A landscape with many valleys, sampled at points; each row gives a point and its height.
A ball rolls from a point to the lowest of its 2 nearest points, and stops where none of them is lower. Distance is the straight distance between rows; heights are no part of it.
rubi height 23.1: [ 47   0  13  24 -10 -19 -17  25 -22 -31 -52  14 -20   4  25  13 -12  25
   5   8   1   3  -5  39  15   8  33 -26  24  11  -3  24   8  14 -26  10
  -8  -2   1  21  26 -28 -50 -17  11]
pav height 33.0: [-43 -23  -5 -23 -12  21   6  -4 -12   5  10  -9   4 -26 -11 -40 -16 -18
   4 -17 -19  -3  -7 -49 -20  15 -38 -16 -24  25 -33 -15  13   4  62   2
  17   1 -39  -2 -29  47  23 -49 -21]
Vuniv height 47.0: [ 16 -13  12   6  26 -21 -23   6  30   1 -20  28 -50  10  -1  26 -21 -13
 -28   5  22  28  18  13   5   9  44  27   4   3  32  -2 -16  -4 -34  15
  10   5 -19  19   6 -25 -45   4   3]
tas height 24.7: [-12  14   0  24 -10  -6 -12   3 -27  -1   3 -18  35 -31   7  27  21  23
   8 -24  13 -23 -10  34  13 -24  20   0  25 -19 -34  27  20   8 -15  -9
   3  -2  14   0  23 -27   1  26  -6]
Keb height 46.0: [-22  34 -30 -14 -44  34  17 -14  -8  16  26  27   3 -20   7 -21  14 -62
  -2   3 -17 -12   2   7  13  22  18 -12 -21 -16  -3  26  36  19  11 -35
  30  14  14  37 -46  23  56   1  36]
Lamu height 10.4: [ 32   0  26  24  11   9  -9  16 -14   8 -34 -50  11  49   4  34  -2  61
  34   3 -18 -25  16  -8  18 -50 -32  -2  53  13  13 -33   7   9 -10  29
 -20  26  -2 -37  28   8   0  23 -34]
mibob height 1.9: [  2 -13  19   2  27 -15 -18 -13 -13  -3   5 -25   5  25  15 -20   5  -3
  12   7 -18   7  18 -37  -6 -26 -22   7 -10  14  10 -33 -24  -1  46   5
 -11  41 -42  -4 -14  -2  -4 -22  22]
Ref height 8.4: [  6  -2  11 -39  64 -36  10 -25  24  26  35 -12  -6  19  14 -41   3   9
  19 -34   4   1  18 -12 -17 -28 -28  18 -28 -20  47 -40 -27 -13   8 -32
   8 -29 -29 -42 -27 -28  27 -36  35]
ginas height 6.2: [ 43  12  -6  18   4  -6  10   8 -21  -9 -12 -52  31  24  25  23  32  50
  34   7 -20 -13  15  10   1 -29  -5  -2  37  -1 -10 -18  -1  18  -9  11
 -30  11  16 -28  23  -8 -12  26  -6]
Kedo height 16.6: [ 25  -3  22 -62  53  -5  14 -23  21  -1  36  -9  -7  29  16 -31 -13   3
  16  -5  -3  -6  12 -27 -16 -22 -53 -10 -22 -21  41 -34 -29 -27  30 -10
   0 -32 -32 -45 -55 -11  36 -35  48]
Kege height 30.4: [ 60  -7   6   9   8 -14  23  48  -6  -7 -42 -23  -4  39  41  -9   5  42
  12  40 -40  12  18 -23   5 -11 -48  -9  22   9   5 -43   4   5  10  15
 -35  26   8 -24 -10  26 -20 -21 -11]
goke height 28.4: [ -7   5 -22  -3   1 -36 -29 -42  -3 -11  46  21  -4 -23 -36 -16  35 -31
 -24 -20  50 -28 -31 -27 -19  22  23   6 -22 -12  12  22 -20  -6   7 -25
  -6 -15 -17  45  11 -18 -13  18  19]
nus height 30.3: [-27  17  16  31 -19  29 -28 -28  -4  33   0 -20  41  10  -9 -12 -34   4
  54 -14 -12 -17  -6  24  29 -20   7  -3  -7  15   0  -2  -7  33  17  10
 -21  33  23 -17  12   5  25  10 -23]
Ronas height 53.5: [ -2  11 -20  -2  -6  25  19  24  11   4  13  33 -22  -6 -23  54 -21  33
 -27   6  36 -12  -6  59  -4  37  -9 -47  15 -17 -28  33  28  -3 -35 -13
  35 -24  23   9  18  39 -10  28  20]
fibeg height 40.2: [-18 -14  22  -9   5  15   1   2  27  36  10  38 -26   3  -6  16 -64 -20
 -16   9  -3  14  23  37  31   9   6  22 -30 -16  45 -17  -5  -2 -31  14
  17   4  -4  -7 -17  -6   6 -13   0]
tum height 23.8: [ 23 -14  32   0  40 -21 -29  22  21  -3 -32  -9 -26  45  17  -3   4  22
 -22  11 -28  20  18 -42 -20 -36 -25  20   3  12  16 -33 -16  -1   2  17
 -31  18   4 -41  11 -10 -10 -15 -29]
bige height 12.7: [-36  21 -31  26 -41  33  27 -11  -4  21  -4  -3  27  -1 -22   6  23   9
  15   2  -6  -5 -15   0 -10  39   0 -25   5  33 -42  11  17  23   7  -8
  -8 -10  38   4  36  55  14  38 -30]
vefid height 43.2: [ -8  21 -32 -30 -20  16  29 -30 -10   9  48  32  -9   8 -28 -18   7 -72
 -16  24  10 -18   3 -12  19  35   8 -12 -33 -16  27  23   7  10  23 -25
  37  11  -6  29 -57  16  32   8  50]
Bufu height 15.2: [-26  -9 -17 -29  12 -30  19 -26   8  12  15 -28  22 -26 -12 -39   6  27
  42 -55  17   0 -10 -36 -41  -9 -35 -17 -31   0 -20 -34   1  -3  34 -28
  10 -12 -19 -36 -32   3  29 -30   5]
toda height 2.0: [ 31  20   3  28   8  -3 -16 -22  -7   9   0 -30  32  51   9  18   5  25
  46  16  -8  -1  16   8  15 -17  11  -5  19   4  18 -27 -20  20   4  12
 -31  26  21 -11   7  -8 -13  28   9]
som height 51.5: [ -2   9 -22 -26 -13  28  43  20  24  -7  10  32 -11 -13 -18  47 -42   8
  -8  24  15   1  -2  67  12  33  -6 -18  -8 -32  -4  33   9  -2 -35  11
  20 -42  35  -8 -21  15   6  14  11]
fefe height 21.3: [ -2   2  -7 -40  22 -21  -4 -24  -7 -11  11 -20  16 -23   9 -62   7   0
  19 -43   3  -3 -12 -41 -46  -2 -36 -11 -34 -10 -19 -19 -13   4  48 -21
  -9 -30 -33 -20 -44   4  18 -57  -4]
Dilan height 43.3: [  5  -5  -4 -13  30 -26  37  -4  14  20  13  -9   1   6  18   0 -13   8
   0 -12  11  28  31  -2  -8  -1  -2  -4 -16 -16  18 -44  -9 -15   1 -17
  27  12 -12 -15 -24  -3  -1  -7  23]
nogu height 6.3: [-13 -16  30  -5  45 -36 -26 -14  28  30 -10   4 -32  23   4 -22 -12  10
   8 -39  25  51  15 -30 -14 -39   7  21 -19  15  42 -43 -18  14  19 -18
  26  26  -9 -36   2 -14   1 -15 -21]
Bovob height 50.8: [-17  12 -18   3 -23  20   9  -8 -27  12   7   6  27 -31  -5 -38 -10  10
  14 -30   1 -23  -9 -12 -19   7 -12 -49 -17   0 -44  -4  21   5  38 -45
  26  18  -6  30 -26  27  24 -27   6]
renid height 37.0: [ -7 -17  13  17   8 -22  -7  17   1  19 -38   6 -24 -41  -5  -9 -17  51
 -25 -32  19  16  -4 -15 -27  -5   2 -28  -6  41 -21  -8  28   5  -9 -25
  30   3  -2   3  44   3  -8 -15 -71]
pifef height 32.7: [ 69   2  -4 -14  23  -2  26  30  12 -16 -28 -22 -14  50  37   1   3  14
  14  47 -47  29  33  11 -11 -20 -27   8  -2 -16  11 -24 -16  25   2  11
 -50  17  28 -32 -29   3 -19 -30  13]
Sebo height 8.6: [ 33   7  -1  -6  14 -46 -23 -39   2   1   1   1   4  51  -1 -12  27  11
   0  15   6  35  -4 -42 -35  22   3   6 -24  15  21 -31 -41  15  28   1
 -25   5  21  -9  -6   2 -34   9  16]
Fug height 61.2: [-19   2   7   9 -23  37  -4  21 -27 -43  -9 -10   7 -15   8  -9  14 -44
   2   7 -20 -30 -14  -1  24 -23  23  26  14   0 -16  38 -14  -9  -4  30
 -46 -13 -10  13  24 -18  -4  -8 -11]
gulu height 58.1: [-80   5 -21  -6 -12  21   8 -10  22  12  56   6  12 -30 -37   0  11 -20
 -14 -40  28 -39 -22 -18   4  -3 -12   2  -6 -34 -22  18  25  -9 -15 -27
  18   3 -22   1  -8  -3  46  12   6]
vozom height 53.2: [-58  -7 -14   8 -14  31  21  14 -12   1  10  -2  12 -40  -3 -27   9  -4
  -4 -33  -7 -19   1 -34  -8  -4 -32 -34  -1   0 -58  -8  37 -23  28 -16
  31  16 -38  20 -10  31  35 -32  -8]
patu height 19.3: [  3 -11 -23   5   0 -25  49  37  -2   1 -16 -42  44 -25  25  32  32  41
  18  -5  -9  30  13  31 -10 -10  -7  24  13 -20 -29   4  21   7 -31   4
 -11  -5  43 -38  23  -5  -7  29 -32]
gen height 49.2: [-10  -2  -8 -27   3   9  41  -1  24  16  19   9  27 -26 -13  41 -29  34
   6   4  17   6 -13  40 -13  27 -32  -4 -31 -30   4   8   3  -9 -21  -4
  20 -31  51 -24 -29   7  20  31 -11]
Sof height 21.4: [-16 -27  29  -7  50  -6 -27 -19  26  32  22   3 -13 -14 -24  -3 -20  -4
  -6 -38  27  -1  13   6  35 -37  -6  16  -3 -17  48 -25  -5 -22 -18 -23
  39  16 -48 -28   0 -45  25  -5   4]
tuteb height 9.2: [ 34  -6  17 -11  34   7 -28 -30  -2 -16  13 -21  -3  53  11 -22  12 -29
  16  31 -21   2  20 -29   1 -22 -15  20 -12  -8  21  -8 -44   7  38  30
 -42  18 -13 -13 -28  -9   2   0  40]
Fof height 20.6: [-33   6 -53   5 -23  -5  21 -30  11  -8  44  15  16 -12 -31  -1  61 -44
 -14   6  26   2 -18 -31 -17  31  13  12   1  -6 -24  23   5 -11  17 -20
  -5  -2  10  42   1  27   4  38   9]
ros height 15.4: [ 28   4   6 -17  -4 -11 -17 -34  12 -11   0  12  -4  34  -8   0   4  24
  -9  30   6  23 -19 -45 -40  45 -13 -24 -23   9   9 -20 -25  -7  18  12
 -12 -23  27 -12 -18   4 -28   7   0]
duto height 33.4: [ 47 -15   6 -12 -19  17  13  31 -10 -29 -26  16 -17  10   9   5 -23  13
  -9  62 -17  -6 -21  -9  -2  25 -36 -35  13  13  -4   2   3 -15   6  26
 -10 -19   1   1 -21  23 -28 -23  -2]
tapo height 48.5: [ -3  29 -22   6 -43  28  10  -6 -34  -1   7  19  13 -13  16 -30   9 -25
   0   8 -11  -8   0   2  -4  19  11 -32  -4   6 -34  11  23   6  32 -33
  16  15   5  53 -16  38  23 -15  21]
fef height 31.1: [ 39   3 -30   8 -23 -29  -1  -2 -22 -27  -9  24   2 -21  10  -5  31   0
 -20   7  19   4 -10   7 -17  33  35 -16   2  -6 -27  20 -13   4  -5 -20
 -11 -19   3  37  11  -5 -34   6  11]
madeb height 43.5: [ 13 -14  18 -15  30  -2   2  16  17  13  -6  33 -46  -4  16  14 -53 -34
 -19   2 -11   7  36  40  26   7  24  24  -9  -9  36   0  -6   0 -29  21
  28   1 -29  16 -24  -9 -17 -20  16]
gubu height 27.4: [ 15 -11  23  16  18 -11  -2  30  10   1 -30 -23 -16  55  17  -8   9  25
  -4  28 -36  11  20 -58   8 -26 -42  16  32  34  15 -48  -2  -5   7  23
 -40  31 -18 -30   7  25 -20  -8 -28]
zit height 1.7: [ -7  17 -19 -34 -17  40  50  34  -6 -18  12   3  25 -35  -2  12 -22   3
  12  -1   4 -17   1  32  11  -7 -23 -31  -3 -44 -34  25  27 -18 -12 -15
  22 -21  19  -7 -61   2  56  -2  -5]
tolo height 31.4: [-17 -16  15  -5  28 -26  -8  11  16  29  -6 -26  12 -23 -19  24 -13  72
  -2 -47  37   5  13 -12 -22 -30 -21  -5   4   7  -7 -32  17  -7  -3 -19
  36   8   6 -33  21 -14   9   6 -36]
mase height 34.6: [-15 -17  23  15   1 -10 -18  12  10  27 -37 -25  -6 -25 -16  11 -17  62
   4 -31  15  14  -6 -22 -21 -22 -17 -12  12  41 -23 -16  25  16  -9   0
   8  16  16 -29  45   2   3   0 -73]
zogol height 14.6: [ 18  -1  24  -2  16   7 -46 -23  10   2  -6  -3 -20  67  10  -1 -11 -34
   6  35 -24  15  23 -28   6   0   2  39 -12  10  42 -16 -34  18  11  44
 -37  17  10  -9  -6  -4 -18   6   5]
vefup height 52.5: [-15  24  -1  36 -29  26   2   2   5   3 -34  18 -32  27   4  22 -18 -56
   9  18 -17   6   6  58  38  18  60  19  13  21  19  45   9  14 -24  23
  -1  -2  19  31  40   7  -8  18  22]
defum height 33.3: [ -3 -21  34  -5  13   1 -59 -18  23  -8   7  10 -21   1 -14  15  -9  -6
 -26  -1  12  -6 -14 -10  -6  -8  -3  31  -3  -7  22  13 -39 -17 -20  34
 -41 -23   1 -23  21 -39  -4   6  -9]
difeb height 1.8: [ 17  15  -4  31   4 -42 -20 -38   0  10   6 -21  33  28 -10   3  36  33
  22   0  16  17 -10 -17 -19   4  13  -2   1  10   5 -32 -21  12  20 -15
 -17  17  23  -1  18  -5 -29  25  -2]
kiba height 16.2: [ -5  -3  -6   6 -18  -9  21  26   4  17 -18 -32  34   4   8  41 -11  60
  18   3   0  14   6  13 -17   5 -30   7   7  10 -12 -14  28   8 -26  24
  -5  -6  52 -39  22  16  -9  34 -38]
tedis height 42.2: [ 15   6  -7   3  14 -23  19  10   5  13 -13  -5  -3  22  28 -11  -5   9
   9  13 -16  50  36  -2 -12   5   5  14 -21   3   7 -37  -4  18   1  -1
   1  28  22 -10 -10   7 -22  -5  -8]
biza height 20.2: [ 16   2  28  31  -5   0 -27  28 -16 -20 -73  21 -52  16  -3  10 -20   3
   8   8   3   8 -17  27  21   6  43 -10  24  45  15  44  16  17 -26  18
 -11  -2   4  33  51 -24 -37  -5 -18]
gipof height 23.2: [ -7 -10   3 -29 -10  19  -9 -28  15  -8  22  30 -21  19 -29   2 -18 -19
 -25  24  10   1 -18 -36 -24  44 -17  -4 -28   4  12   9 -26 -19  18  25
  -4 -34  12  -4 -13  16  -6   5  -2]
Pode height 12.8: [-21  23  -7  24 -27   4  16  -9  -5  36 -15 -49  52  17  -8  13  -9  61
  58 -17 -11   5   7   8  -9  -6 -11  -1   9  27 -11 -25  14  32  -1  11
 -14  23  50 -27  31  28  14  44 -40]
mife height 35.8: [-14  27 -25  24 -48  22  23  47 -37  -6 -42 -13  11 -13  17  22  20  26
  -4  -4 -14 -15 -13  44  20  10  22 -28  47  25 -47  34  51  -2 -17  -8
  24 -18  24   2  59  16   8  17  -8]
sov height 33.2: [-26   2  24   9 -11  32  -9 -25  -6  25  16 -15  20  19   4 -17 -24 -33
  30  10 -31  -7   5  -1  24 -11  -6  14 -22   7  14 -14  -5  18  33  16
 -13  36  -2  -6 -25   9  32 -13   3]
dudo height 33.9: [  9  21 -44  18 -45  24  36  39 -22 -16 -36  -1   2  -7  40  23  32  -6
  -6  14 -25   4  -2  46  26  23  41 -23  47   4 -39  24  38 -15 -17  -5
  20 -17  24  27  31  19  -7   8  30]
raka height 19.4: [ 24   1  28  -3  41 -22 -45  -3  30   5 -27   8 -30  61  15   6 -16   1
 -10  12  -7  33  23 -13 -13 -15   1  32   1  -5  38 -22 -27   6 -12  17
 -27  15  12 -25  -6 -21 -23  -7  -8]
davud height 36.3: [-31 -12  14  -2  -8  23  -4 -11   5  36  23  15  -5  -3  -5 -12 -41 -43
   3   3 -21   1  21  21  32  -3  -1  15 -33  -5  28 -12  -3  12  12   3
  30  39 -16  -1 -30   2  28 -14  14]
Subol height 14.2: [-24 -13  23 -28  47 -35 -10 -24  25  34  29  -5 -21   8  -8 -33  -8  -9
   4 -42  12  13  14 -23   4 -28  -8  26 -28  -2  51 -42 -23  -3   9 -25
  23   4 -36 -38  -7 -24  20 -30   7]
nubag height 56.2: [-76   0 -19  17 -19  13  10 -21  18  36  42  11   5 -23 -41  -9   4 -22
  -1 -39  11 -15  -4  -5   4   7  -6  -7 -14   7 -14   4  30   4  15 -27
  31  24 -17   2   6  17  41   2  10]
Toza height 17.2: [  4   7  20  20  22 -36 -24   0  16  33 -34 -13  17  18  -6  29  -2  61
  14 -22  33  32   7  18  -8 -27   8  16  13   7  19 -12  19  29 -23  -8
  16  28  49 -23  32  -7 -19  37 -45]
lovof height 23.7: [ 36  -7  33 -35  50  14  -1  -6  22  -4   5  -4 -12  24  14  -5 -22   9
  -8  20 -16  10  14 -16 -13  -9 -50  -9 -11 -25  23 -27 -35 -26  16  12
  -8 -17 -14 -38 -48  -5  18 -27  28]
tumu height 61.9: [-31  -2  -3  -6   6  -8 -26 -36  15  12  42  -5  31 -25 -23  -8  11 -17
   2 -16  12 -36 -18  17  20 -17   6  29 -18 -52  25  19   0  -2 -32 -11
  -7   7  -6 -19 -13 -52  23  16   0]
gunu height 31.5: [ 28  19 -48  -3 -34  22  28  40 -23 -32 -23  26  -8 -24  36  -3  28 -18
 -25  14 -16   3   2  42  12  25  40 -37  34 -25 -44  39  36 -15  -8 -37
  26 -26  18  55  -7  26   4 -13  45]
Zetiz height 64.2: [ 10 -21  -9  -2 -31  29  39  74 -23 -46 -27   7  -8 -31  27   1  15 -33
 -34  40 -44  -4   0  -1  32  -3  -3   9  39   0 -25  24  25 -42 -19  31
  -8 -15 -40  19  11  13 -11 -20   2]
lem height 8.8: [-53   8 -24  13 -32  21  27 -20   8  32  10 -26  46 -15 -24   7   5  14
  40 -13  -7   6 -14  -6  -8  15 -13  -5  -9  18 -35 -15  26  17  12   9
  -8   8  41 -19   9  31  25  30 -28]
Vor height 35.2: [  4  14 -15 -68  14  -7  22 -45  24  -6  53  18  -2  -3 -33 -23   5 -58
 -10  17  27 -18 -12 -19   2  28 -14  17 -39 -28  55  15 -27  -9  11 -10
   9 -40 -10 -13 -66 -23  30   6  26]
lepi height 33.1: [-15  -6  15  12  14 -21 -39 -39  15  10  22  29 -35 -31 -39 -15   0 -22
 -27 -32  38 -16 -19  -9   5  -4  39   1 -15   4  35  20  -5  12  -2 -36
  19   7 -21  29  19 -31  -5   3   7]
Tibo height 65.6: [ 20  -8  -7   3 -39  23   1  60 -29 -59 -24  20 -20 -21  -1 -16  20 -32
 -35  20 -16 -31  -8 -16  21   7  16  -9  35   7 -21  38  14 -35   1  16
 -11 -20 -35  65  33  23 -20 -14  19]
molal height 60.2: [-66  -3  -6  -3 -29  27 -20  -4   1   3  44 -11  22 -26 -31  11  18 -21
   0 -28  15 -52 -25   8  30 -29   5  40   4 -45 -17  39  15  -8 -32   5
 -13   3  -6  -5   8 -28  41  17 -12]
Vok height 54.7: [ -5  17   2  35 -12 -15 -20 -41   1  23   7   6  12   2 -12   0  13 -38
   9   8   7  12  -4  20  22   5  54  28   6  20  21  10 -10  34   0  -3
 -10  27  15  35  23 -13  -6  37  10]
Gize height 35.1: [ 17   5  -5   4   3  -9 -14  -5 -21 -16  20  14   5 -22  10  -6  -1 -11
  -9  -6  10 -18   1   3   1  -4  22 -15  -5 -22  -1  10 -17 -10  -1  -9
  -2   4 -22  31 -18 -20  -9  -6  27]
mivab height 53.7: [-43  12 -12  -1 -14   5   9 -26 -13  19  44  18 -13  -9 -26 -38  -6 -19
  -4 -42  17 -24  -8 -21  -6  19  -5 -41 -32   2   0  -1  15   3  27 -43
  38  15 -32  20 -17  18  31 -19  31]
Sizop height 24.9: [ -1  10 -32  27  -8 -29  22   7   3  -3   1  17  23 -27  -1  26  47  12
 -13  -9  14  22 -26  62   0  27  33  12   5  -5 -22  33  14  11 -25 -18
  22 -23  41  39  35   5 -17  45   0]
kesu height 13.4: [ 23  -5  33  30   1   6 -26  13 -21 -25 -37 -11 -13  26   8   2   0  -7
   3  36 -18 -13  -3 -23  24 -18  10   6  35  45  17  -3 -10  -6  -2  24
 -17  11 -35  21  30   3 -32  -4 -14]
bamam height 27.0: [  3 -20  27  -4  43 -14 -35 -15   7  22  11 -12  -3 -10 -14  17 -17  42
   3 -38  27 -16  16   3  -4 -42 -17 -11  14 -17  19 -20  -8  -8  -3 -16
  27  13 -23 -24   6 -34  15   0  -8]
Goti height 46.4: [ -6  -8 -12 -22  20 -21  42 -12  22  24  36   3  24  -8  -1  22  -8  23
  -1 -14  25   8   7  16  -6  13 -16  -2 -17 -26  16 -23   5 -18 -10 -19
  31  -9   6 -17 -32  -3  11  22  22]
Ronap height 25.2: [ 31 -17  -2 -11  10 -11   3  15   7 -29 -17   3 -21   8  17  11   8   0
 -12  43 -14  26   5   1 -10   5   9  29   2 -13   8   4 -27  -7 -23  31
 -44 -22  16 -21  -2 -20 -33   5  -1]
liga height 27.7: [-18  26  13  16 -38  26 -12   1 -33  12  10 -10  43  -6  -6  -1 -19  21
  34 -15  -3 -33 -15  38  18 -10   7 -28   8  -4 -29  24  14  20   9 -10
   7  13  23   7   5   5  24  10   7]
zanas height 8.3: [-14  -3   7 -24   8  38  30  36  -4 -10  14   4  16 -43  15   4 -43   5
  -2 -13  -7 -19   1  46  14 -23 -19  -6 -12 -47  -1  25   3 -19 -30   6
  13 -26  -8 -16 -30 -20  29 -22  -8]
Mutam height 49.6: [  1  -6   7  32   9   1  -1  16  23   8 -29   9 -36  26  -7  37  -8 -12
 -10  17  20  32  18   6  20 -10  32  26  41  23  12 -10  13  -2 -33  20
  21  22   0  25  27  -8 -24  28 -11]
zoko height 22.0: [  2   7 -21  12  -6 -22  20   2  -9  -4  16 -28  49 -14  14  38  46  21
  17  -1   4   8 -13  46   5  -1  16  20  17 -22 -18  19  11  13 -17   8
  -7 -10  39  -2  14  -8  -9  47  -4]
rof height 39.5: [ -6  10 -16 -56   1   2  44 -34   1  21  55  23  -3  13 -20 -27 -18 -49
   8  11  13 -15   8  -4  17  24  -6   0 -34 -21  62  -8  -2   2  10 -14
  45  -4 -28  -4 -68 -11  28 -13  48]
Soru height 53.6: [ -9  29  -2  38 -30  12   0 -30 -11   7 -17   7  12  33   0   4   0 -32
  30  15 -22   5  -8  32  22  15  56  18  -1  27  27  20 -24  29 -10  13
 -26   2  30  21  25  10  -9  27  -8]
fep height 61.6: [-29  -4  -3  -3   8 -12 -24 -36  14  -1  37 -12  23 -30  -9 -10  21 -30
   4 -16   5  -9 -17  -5  -9 -10  12  43 -22 -30   2  20 -20  14 -13   5
 -48  -7  -8 -20  -8 -37  14   4  -8]
muti height 36.7: [ 22  -2  -4   3 -27   4  18  19 -20 -10 -28   2   5 -14  26 -18 -18  13
   0  24 -23   8  -3   7 -15  19 -11 -27 -15  17 -26   2   4   8   4  -2
  -5  -1  11   6  -2  20 -20 -29 -22]
bos height 27.9: [ 13   0 -28  11  -6 -22  29  11  -4  -7   9  21   8 -41   0  20  18  16
 -29  -2  13  13  -9  27 -14  31  20 -14  -1  -8 -31  15   5  -9 -23 -27
  19 -25  20  25  16   6 -22  14  -4]
luzel height 39.2: [ 31  -2   0 -10  -7 -28  16  21  -4   4 -46   4 -12   3  36 -20 -29  19
  -7  11 -17  39  13  -3 -32  26 -17 -11 -31  26  -5 -14  -2  19  -4  -3
  -2   2  31 -10  -8  23 -29 -34 -47]
kinub height 14.7: [  8 -18   3 -28  17  14  18  32 -10  -7  14  -1   8 -30   0  39 -27  44
 -18 -15  20 -26   9  42  -4 -13 -21 -20   8 -40 -13  11   3 -34 -34  14
  19 -35  -5 -20  -2 -13   1   5  -5]
gor height 24.3: [ -2  12 -44  -1 -16 -22   3 -34  -1 -19  44  35   8 -14 -36  -8  49 -35
 -23  -2  43 -13 -32 -19 -22  47  15 -12 -18 -12  -9  22 -12  -6  14 -39
   2 -20   4  60   6  24  -8  33  36]
zofe height 13.0: [ -7  -4  24  17  35 -33 -22 -20  32  32 -18   8  -8   0  -7   6  -3  29
  -5 -33  36  48   2   4 -12 -17  22  13 -14  10  30 -22  -5  22  -7 -25
  20  18  16 -10  17 -18 -17  12 -34]
Fanap height 57.7: [-59  -5 -15  18 -14  18 -24 -23  -1  -9  30   1  -4 -25 -29 -16  32 -56
 -10 -35  19 -34  -6 -46  13 -21  17  27  11   1 -22  11   7 -13  15   2
  -6  16 -45  35  20  -1  27  -1   2]
led height 28.3: [ 36  11  -7   5 -14   6   7  48 -36 -33 -39  21  -2 -35  44 -12  -1   4
 -22  -7 -27   1   4  53  22   0  33 -39  29 -12 -32  24  30 -22  -9 -21
  30  -7 -26  46  -3   4 -13 -33  32]
Guve height 29.1: [ 50  -9  11 -17 -13  -4 -11  16  -4 -30 -30   3 -32  33  30  -8  -3  -7
  -6  56 -32  14  -7 -22 -14  28 -25  15  -7  17   8   4 -15   9  -1  38
 -44 -21  23 -18 -14   3 -34 -16 -19]
zul height 51.2: [ -2   8 -12  32 -12   7  13  26  19   0 -41  11 -38  45   5  38 -11 -33
   9  35  -6  21   8  28  26  26  45  24  33  27   9   9  13   1 -45  36
   2  -3  23  24  29   9 -42  13   3]
mamuk height 38.9: [ 11  -1 -21  -9  11  -1  18  -5 -12   4  16  14  -5 -11  17  -8   1 -25
 -17  -7  -5  -2  15   0   5   5  13 -12   0  -9  -1 -19   9 -24   6 -21
  37  13 -35  28 -32  -4   1 -11  39]
vadem height 15.1: [ 15 -19  42   9  17  21 -36  26 -10 -11  -9 -28   8  20   1  30 -19  54
  13  15 -14 -30   3  11  18 -48 -44  -4  33  -6  -1  -3  -6 -14  -4  30
 -18   5  -5 -41  19 -14   6  -2 -14]
femu height 16.9: [-44  13 -47  28 -30   2  16 -34   1   3  18   4  31 -19 -26  -6  55 -24
   1  -9   9  -6 -23 -23 -20  28  21  14  10  15 -43   7   7  12  15  -8
 -15 -10  16  29  33  28   7  32 -22]
noga height 29.7: [ -3  -7   1 -58  14  13   7 -26  19 -14  43  13 -14   9 -15 -10  -3 -29
 -21  11  13  -1 -18 -39 -17  18 -29  17 -27  -8  18  -3 -38 -36  13  13
  -6 -41  -5 -30 -43  -9  17   1  20]
muz height 55.5: [-52  -5 -12  11 -19  27  -8   3 -19  -7  12   0  -3 -24 -17 -34  30 -43
 -17 -29  -5 -20  -1 -53   4 -10  -6  -1  11  27 -45   9  28 -20  39  -4
  24   9 -55  51  17  30  24 -20  -1]
gef height 29.0: [ 67  -6  17 -40  43   7  -1  13  30 -20  -8  -4 -22  52  10   7  -8  29
  -4  43 -30  19  17  -6 -20 -15 -46   4   7 -26  11 -26 -28  -7   3  27
 -33 -12  23 -46 -48  -6   6 -14  32]
Tuleg height 36.4: [  1  -9  14  24  -1  -5 -29 -11   0   4  -3  37 -56 -27 -26  -2  -9 -35
 -30 -23  28   3   2   1   2  15  43  -4  -3  28  17  25   0  16   5 -20
  22  15 -21  51  33  -4  -9  13   5]
rezu height 8.5: [ -9   2  -9   0   5 -28  -9 -31   1  11  19 -32  31  -9  -3 -10  19  27
  30 -27  16   0 -11 -33 -30  -7  -5 -17 -14   2 -21 -29 -10   3  28 -16
 -10  18  -1 -19  -8 -11  -1  -4   8]
rinef height 25.7: [ 45  17  18  23 -16   0   1  44 -41 -32 -56  11   1 -11  32   2 -13  26
   6  11 -23  -9 -10  48  24  -1  20 -41  32  14 -15  22  24   9  -2  -4
  12   7 -14  40  11   1 -31 -32  21]
ruz height 8.1: [ 23 -12  42  14  28  -8 -35  -4 -21 -20 -13 -23  -4  13   5 -17  20 -23
  -3  21 -20  -3  11 -37   0 -37  -7  12  16  29  12  -8 -20  -7  39   6
 -24  33 -57  22  11  -1 -22 -16  15]
Revag height 59.8: [-42  -4  -5  14 -22  10 -27 -13 -13 -19  15 -10   1 -27  -8 -18  24 -53
   0 -11  -1 -18 -11 -19   6 -19  25  41  -2   4 -22  28 -20  13  10  24
 -44  -4 -17   7  20 -16   5  -9 -23]
pubi height 17.0: [ 23  -4  20  36 -18   1 -20  19 -14 -17 -51   9 -50  26   3  -5   0 -26
  -2  25  -5  -1  -2 -20  12  18  29   6  30  65  14  14   2  10  -5  16
 -12   3 -14  44  45   9 -40   2 -25]
togig height 62.8: [ -2 -13  -6   9 -11  25  19  39 -16 -27  -4  -9   1 -10  21  14   2 -11
  -8  23 -17 -12   2  12  22 -11   9   5  37  -8 -23  12  12 -29 -22  28
  -3  -1 -19   9   7  -8  -7   5  10]
Keveg height 28.0: [ 12  -6  -2 -45   5  13  16   0 -10 -22   7   3  11 -25   2 -47 -21  -8
  -4   0  -6   1 -10 -40 -32  16 -47 -28 -33  16 -19 -11  -4  -3  61  -8
  17 -26 -21  -5 -57  30  17 -43 -20]
duki height 20.1: [ 19 -18  24  -7   4   3 -14  45  -8 -19 -24 -19  -5  -8  10  35 -30  62
 -14   5   0 -24  -7  35   1 -20 -30 -15  18 -20  -5  20   2 -17 -31  27
  -5 -28   7 -41  18 -21 -17 -18 -17]
monis height 29.5: [ 17 -24  31  -5  10 -13 -46   4  21 -24 -18  -5 -24  10  -1  16  20  16
 -31  19  -7   6 -14 -17 -18  -5   1  26  12  -2   2  11 -32 -17 -34  43
 -51 -34  13 -45  33 -36 -21   6 -23]

Call two points neighbours if one is among the 2 nearest of the other. Go from one point of each pair to the other, from neighbour to neighbour, staying as low as possible. Name the highest point that can't be avoided.
Ronap, lem | Dilan
difeb, zit | duki
mibob, Ref | pifef
nogu, Ref | Subol

Two balls start at each pair of points below. Name the first point that both come to, or write none.
tumu, Fanap | Bovob
liga, Gize | zoko
Soru, Tuleg | lem
tapo, pav | difeb
mamuk, vozom | none
led, mife | none
lepi, fibeg | lem

Where does a ball stop that starts at each point below?
muz | difeb
dudo | mibob
sov | lem
Vok | lem
som | Ronap
mase | nogu
Kege | mibob
